Each row is a point on a landscape with many valleys, with its height.
A ball rolls from a point to the lowest of its 2 nearest points, and stops where none of them is lower. Distance is the straight distance between rows; heights are no part of it.
K671 h=3.29: [102 114 182 128  99 100  63 140 155 110 154  98 115 126 174 157 102 115
 147 165 156 154 142]
K387 h=4.27: [121  98  75 128 142 109  76 133 167 200 123 175 158 147 101 135 148 141
  77 162 150 127  96]
K778 h=4.77: [137 196 154 159 168 162 118 178 116 139 144 162 149 166 121  74 127 137
 112 132 138 128 177]
K774 h=1.30: [ 92 153 154 109 186 179 133 127  63 139  97 123 122 154 133  62 130 158
  96 149 157 166 198]
K850 h=3.63: [ 52 101 149 114 151 142  73 142 106 147 101 143  98 137 130 139 107 129
 138 187 167 170 102]
K801 h=3.12: [130 115 166 145  97  61  55 122 157 151 108 104 115 127 178 165 118 147
 152 144 148 151 131]
K163 h=3.87: [129 169 126 146 150 181 143 119  91 109 130 125 131 128 109  85 102 131
 137 132 132 116 153]
K676 h=1.54: [144 100  88 132  90 109 117 123 164 140 136 118 162 142  85 169 157 129
 119 128 168 160  46]
K218 h=4.86: [160 171 201 121 122 109 134 164 187 136 168 121  93 157 131 140 157 105
 183  62 125 123  82]
K836 h=3.31: [106 120 179 122 140  81 125 152  82 142  49 120  68 122 151 142 127 152
 154 154  94 161 118]
K860 h=5.54: [166 156 101 103 171 139 121 139 104 129 180 125 159 163 150  58 164 142
 104  92 131 148 148]
K369 h=6.28: [ 94 138 152 150 140 160 147 143 129 107  73 124 130 134 113 143  73 102
 166 172 128  88 170]
K227 h=5.80: [ 91  97 119 134  95 140  95 103 165  74 145 135 163 119 114 154 103  88
 144 138 160 149 125]
K926 h=3.86: [129 120 162  76  94  85 173 112 198  93 188 139  92 145 143 152 131  76
 151  59  98 127 107]
K776 h=6.36: [105 134 120 163 116 156 134 120 147 107  83 130 141 124 102 149  89 110
 169 141 134  94 135]
K808 h=3.65: [ 87 108 166 182 132 115  81 125 140  83 173 126  67 110 165 186 102  96
 147 183 129 138  85]
K992 h=3.06: [137 124 100 103 168 131 132 116 120 148 115  95 176 151 123  45 157 195
 123  97 161 146 187]
K545 h=3.47: [ 98 131 180 179 108 102  50 123 151 111 165 111  82 125 174 172 104 110
 135 185 150 146 113]
K962 h=2.04: [149 106 108 148  91  87 125 122 188 112 136 107 148 112 118 188 135 122
 144 114 157 151  51]
K278 h=4.56: [115 146 139 119 131 136 104 184 135 164 133 164 157 164 118 131 157 117
 136 120 119 110 136]
K592 h=5.98: [156 133 121  99 173 126 148 133 119 107 160  87 162 155 137  52 167 160
 150  72 149 147 127]
K116 h=2.32: [202 172  99 123  82 128 144  89 137 149 132  67 136 147 107 115 155 167
  73 130 140 127 136]
K171 h=5.61: [127 179 220 109 130 163 146 190 104 132 133 127 117 134 144 114 133 132
 121 133 137 136 177]
K493 h=6.62: [148 146  51 125 114 155 180 109 102 115 146 168 164 125  97 125 155 103
  91 103 105 118 109]
K841 h=1.75: [174 131  95 199 110  89 169  91 119 125 101 115 116  87 116 172 108 154
 124 130 112 110 101]
K337 h=3.93: [ 93  93 124 113 150 132 112 210 134 138 154 182 162 141 127 120 123  87
 106 145  93 105 167]
K987 h=2.69: [160 101  89  88  89 113 132  92 135 182 107 121 146 125  87 151 168 143
  87 126 130 112 132]
K177 h=5.70: [ 86 100 134 113  99 141  95 116 168  84 130 117 159 129 134 148  92  89
 147 161 146 125 169]
K12 h=5.09: [180 208 183 145 121 128 129 148 163 118 168  97  92 152 147 108 152 134
 165  75 133 129  85]
K607 h=4.94: [110 129 186  98 135 157 143 226 147 141 166 177 171 138 146 130 143  83
 129 145 143 103 160]
K315 h=6.12: [103  93 162 143 132  94 131 151 136  80 122 118 142 122 167 181  85  90
 158 157 118 107 164]
K652 h=4.58: [130 131 169 111 120 107 108 147 204 111 172 120 129 154 140 144 156  90
 177  78 141 139  59]
K29 h=5.32: [111 151 215  98 112 163 145 205 147 115 125 139 151 136 141 137 135  98
 149 149 156 112 180]
K302 h=2.34: [145 162 133 203 153 106 136 112  98 133  88 114  91 108 141 129 104 177
 155 129 117 125 104]
K202 h=3.82: [ 68  97 123 132 148 152  64 138 119 177 114 170 133 155 116 134 109 119
 119 185 170 138 106]
K363 h=2.44: [131  92 110 163 113  70 118  95 171  85 170 133 132 101 126 196 122 113
 121 117 146 163  53]
K186 h=2.75: [121  85 137 175 132  60  92  97 145 100 175 136 101 102 174 189 126 118
 151 128 148 145  52]
K61 h=4.20: [ 68  81 179 116 157 121 153 171 113 109 135 130  89 107 136 165 109 106
 183 144 124 133  80]
K925 h=4.11: [164 141  88 115 112 128 199  72  98  99 152 128 114  82 107 132 150 126
  90  90 101 144  85]
K294 h=6.29: [171 117  83 164 165  84 178 105 128 104 126  78 165 110 115  85 141 199
 155  86 149 143 115]
K573 h=3.73: [152 170  88 138 139 147 110 132 118 185 123 163 135 159 113  93 170 148
  82 123 105 117 137]
K884 h=4.82: [109 162 148 120 117 165 109 178 133 153 111 152 159 165 104 114 134 115
 132 128 134  91 179]
K620 h=2.68: [141  83  89  62  77 126 109 103 133 171 126 141 154 139 115 135 170 130
  85 131 125 117 156]
K84 h=2.35: [115 132 135 120 185 151 129 112  81 141  96  95 133 139 134  52 139 181
 116 122 166 172 180]
K719 h=3.35: [144 163 150 129 125 162 147 134 101  97 147 107 124 120 137 101 104 115
 138 122 119 112 173]
K924 h=1.55: [155 125 112 131  73 117 129  83 174 122  87 110 151 130 118 152 107 131
 117 137 120  95 181]
K394 h=6.50: [143 151  73 157 116 160 173  84 106 109 115 137 142 107  70 127 126 131
 100 122 122 117 111]
K86 h=2.36: [104 152 165 110 156 167 136 139  64 154  85 138  89 158 134  91 124 140
  90 168 118 131 198]
K814 h=4.29: [119 192 143 161 177 179 132 138 104 117 121 120 146 153 105  71 109 156
 144 137 167 135 155]
K408 h=3.07: [128 140 142 120 183 155 158 121  55 114 143 112  79  99 135  85 126 146
 137 113 114 141 121]
K685 h=3.00: [163 108  71 103 153 151 137  96  92 122 139 108 153 121 124  58 146 163
 101 110 146 142 172]
K590 h=2.74: [157 150 136 118 103 140 158 100 111  82 155 114 126 101 144 112 113  99
 128 100  89 113 158]
K896 h=3.18: [ 78  89 113  98 142 156 131 158 105 129 138 188 160 136 114 121 130  84
 114 133  88  92 166]
K538 h=4.45: [119 103  85 107 125 104  63 171 159 189 126 178 158 155 130 120 150 130
  94 146 119 141 118]
K937 h=1.49: [128 125 126 128 102 128  60  99 205 157  87 116 154 151 122 138 101 147
 121 155 197 108 135]
K253 h=1.73: [103 121 142 117  90 142  53 100 170 146 121 118 133 146 130 136  91 125
 118 185 181 136 141]
K989 h=2.23: [151 137 100 164 141 134 148  65 109 155  73 103  88 106 120 111  98 183
 100 159 134  93 147]
K175 h=1.86: [101 105 129  72 117 168 163 132  76 114 147 161 130 112 120 123 141  89
 122 114  78  95 157]
K445 h=1.76: [122 111 114  92 199 168 151 123  41 111 148 118 113 103 131  70 133 142
 130 117 124 144 149]
K291 h=6.21: [108 124 148 151 150 114 149 141 142  91  84 127 135 136 152 164  73  88
 170 180 121  90 192]
K368 h=3.52: [118  99 132 118 135 131 184 107  83  89 136 136  74  77 138 142 104  99
 148 111  64 105 123]
K786 h=6.48: [163 162  65 166 147 158 164  69 134 104 119 106 154 123  81  89 112 164
  97 126 166 124 121]
K764 h=2.33: [111  87 122  70  93 134  63 115 132 186 108 131 139 137 125 134 147 149
 100 154 143 132 156]
K251 h=3.10: [161 175 127 157 105 138 120 117 120 163 103 109 108 127 118 117 149 178
 135 114 128 137  99]
K301 h=4.67: [138 118  96 118 111 129  92 154 155 168 133 163 174 167 123 127 154 115
 122 121 112 122 125]
K782 h=6.19: [152 117 101 117 169 108 165 118 117 122 137  93 146 122 119  66 154 195
 162  79 150 150 118]
K897 h=2.95: [ 91  87 160  76 123 151 189 138  80  96 153 143  86 101 126 145 124  88
 139 109  76  94 135]
K773 h=1.43: [169 136  85 165  92  83 187  89 131 116 107 112 139  87  87 184 120 135
  93 121 118 127 100]
K382 h=4.06: [ 94  90  75 153 161 147  80 142 154 170 113 196 172 153 102 129 110 119
 109 163 154 118  96]
K784 h=1.89: [178 170 111 115  77 146 122  84 146 131 103  95 136 136 126 107 128 142
 103 119 123 108 178]
K133 h=6.76: [152 154  91 138 140 153 150 137 103 128 156 170 149 134 108 107 161 114
 117 100 104 112  95]
K621 h=3.46: [ 69  88 170 116 148 112  93 153  91 154  64 122  81 133 140 156 123 157
 156 170 141 172 104]
K217 h=1.26: [152 130 110 124  81 116 109  93 198 161  74 104 158 135  98 142 116 144
 111 139 169  90 137]
K889 h=3.98: [ 92 101 186  99 152 118 154 157  90 130 121 126  67  98 145 150 127 117
 168 128  92 118  90]
K443 h=2.97: [132 100 152 171 120  42  76 119 143 128 147 134 124 131 182 190 130 133
 155 133 162 138 103]
K255 h=4.32: [126 111 146 107  97  99 106 104 198  81 195 125 113 138 147 164 155  85
 136  93 144 166  52]
K574 h=6.40: [161 131  64 164 172 133 177  85 131  91 126  90 179 119  91  81 114 177
 130 115 169 137 127]
K424 h=5.90: [ 98 101 118 143  95 109 119 101 181  48 158 133 144 103 148 176 102  75
 131 115 134 156 118]
K318 h=3.58: [112 135 171 104 168 132 158 138  49 130 124 116  47 107 156 108 130 139
 140 123  94 138 112]
K600 h=2.91: [100 133 169  90 126 150 140 148  78 140  84 113  98 119 139 123 129 137
 136 156 105 120 177]
K819 h=2.65: [125 135 140 182 132 115 138 137 128 144  87 116 105 115 126 156 121 144
 185 115 125 117  80]
K474 h=3.94: [ 74  80 172 144 170 106 124 141 128  89 161 134  81 104 159 177 103  98
 171 148 136 142  67]
K241 h=1.79: [165 147  81 147  84  91 185  80 142  82 117 123 137  94 129 170 115 110
  99  92 102 123 130]
K454 h=4.95: [135 181 165 143 164 158 133 222 125 161 155 174 157 148 132  87 124 113
  99 145 103 117 182]
K532 h=4.52: [181 173  59 158 162 134 131 184 151 162 144 137 145 166 152  65 152 124
  76 118  71 151  90]
K236 h=4.51: [111 140 163 108 145 147 130 243 137 168 141 190 160 143 146 117 132  99
 105 145 105 112 183]
K248 h=3.17: [109 131 182 103 109 108 111 150  93 154  72 110  81 125 150 138 130 151
 141 133  98 141 156]
K316 h=2.43: [152 117 104 129 103 146 141  80 119 175  74 107 116 110  93 136 134 164
  98 140 127  94 141]
K802 h=3.84: [135 113  99 129 125 139 192  84  87  93 143 138  88  79 117 133 127 120
 122  96  76 122 102]
K350 h=1.98: [153 112  90  88 153 155 150  85  60 115 161 111 122 100 131  77 143 132
 109 110 121 137 159]
K57 h=4.09: [129 100 155  64  82  91 133 103 214  87 210 123 102 154 150 168 148  76
 144  71 110 156  84]
K438 h=2.03: [127 114  76 128 104 114 107 112 152 160 146 124 162 145  62 181 147 130
  64 161 188 158  52]
K372 h=2.05: [157 140 105 188 139 110 152  81 102 125  79 114 106 109 129 143  93 168
 128 153 117  98 143]
K542 h=2.18: [153 122 118 124  86  90 161  89 118  94 131 120 123  87 158 150 110 103
 126  91  77 107 154]
K601 h=3.41: [153 162 156  96  99 121 162 116 160  78 156 119 118 132 134 135 134  75
 147  71  96 115 126]
K781 h=6.42: [122 120  85 159 104 147 151  99 133 125  90 135 146 111  79 152 111 129
 152 119 129 111 103]
K231 h=3.11: [124  73 116 142 103  96 108 104 141 135 111 109 123 100 125 167 117 151
 143 144 139 130 102]
K929 h=6.93: [124 162 132 128 148 154 135 156  81 163 138 153 109 123 115 105 164 143
 138  98 109 122 110]
K799 h=2.02: [ 85  90 140  86  97 134  52 113 135 144 135 116 122 139 140 133 117 136
 119 168 161 141 153]
K27 h=5.56: [ 93 109 169  94 109 151 118 161 137 116 122 121 139 126 131 138 113 105
 154 154 141 115 172]
K72 h=3.39: [182 175  91 153 129 140 120 116 105 161 140 128 134 150 114  78 167 177
 105 116 137 136 114]
K338 h=2.89: [136 120 132 137 104 116 123 125 113 161  92 121 108 102 126 143 142 161
 161 114 123 119 108]
K911 h=6.02: [ 94  82 156 128 127  94 138 130 152  68 153 131 124 103 151 174  96  75
 163 117 116 125 134]
K339 h=4.96: [173 163  81 133 194 126 130 176 130 145 166 136 150 165 166  47 151 129
  90 109  98 158 117]
K78 h=4.12: [150 172  99 148 150 127 102 191 148 194 112 156 130 163 137  86 153 133
  90 124  59 129 124]

Call two points neighbours if one is among the 2 nearest of the other. Go from one point of each pair to the other, from neighbour to neighbour, staying as low as possible. Name the highest point that can't be avoided.
K278 / K445: K301
K773 / K217: K987
K445 / K217: K61
K774 / K445: K992
K236 / K217: K454
K676 / K773: K231

Where does a ball stop that starts at each point below?
K474: K676
K620: K217
K291: K236
K652: K773
K382: K774
K133: K236
K814: K773
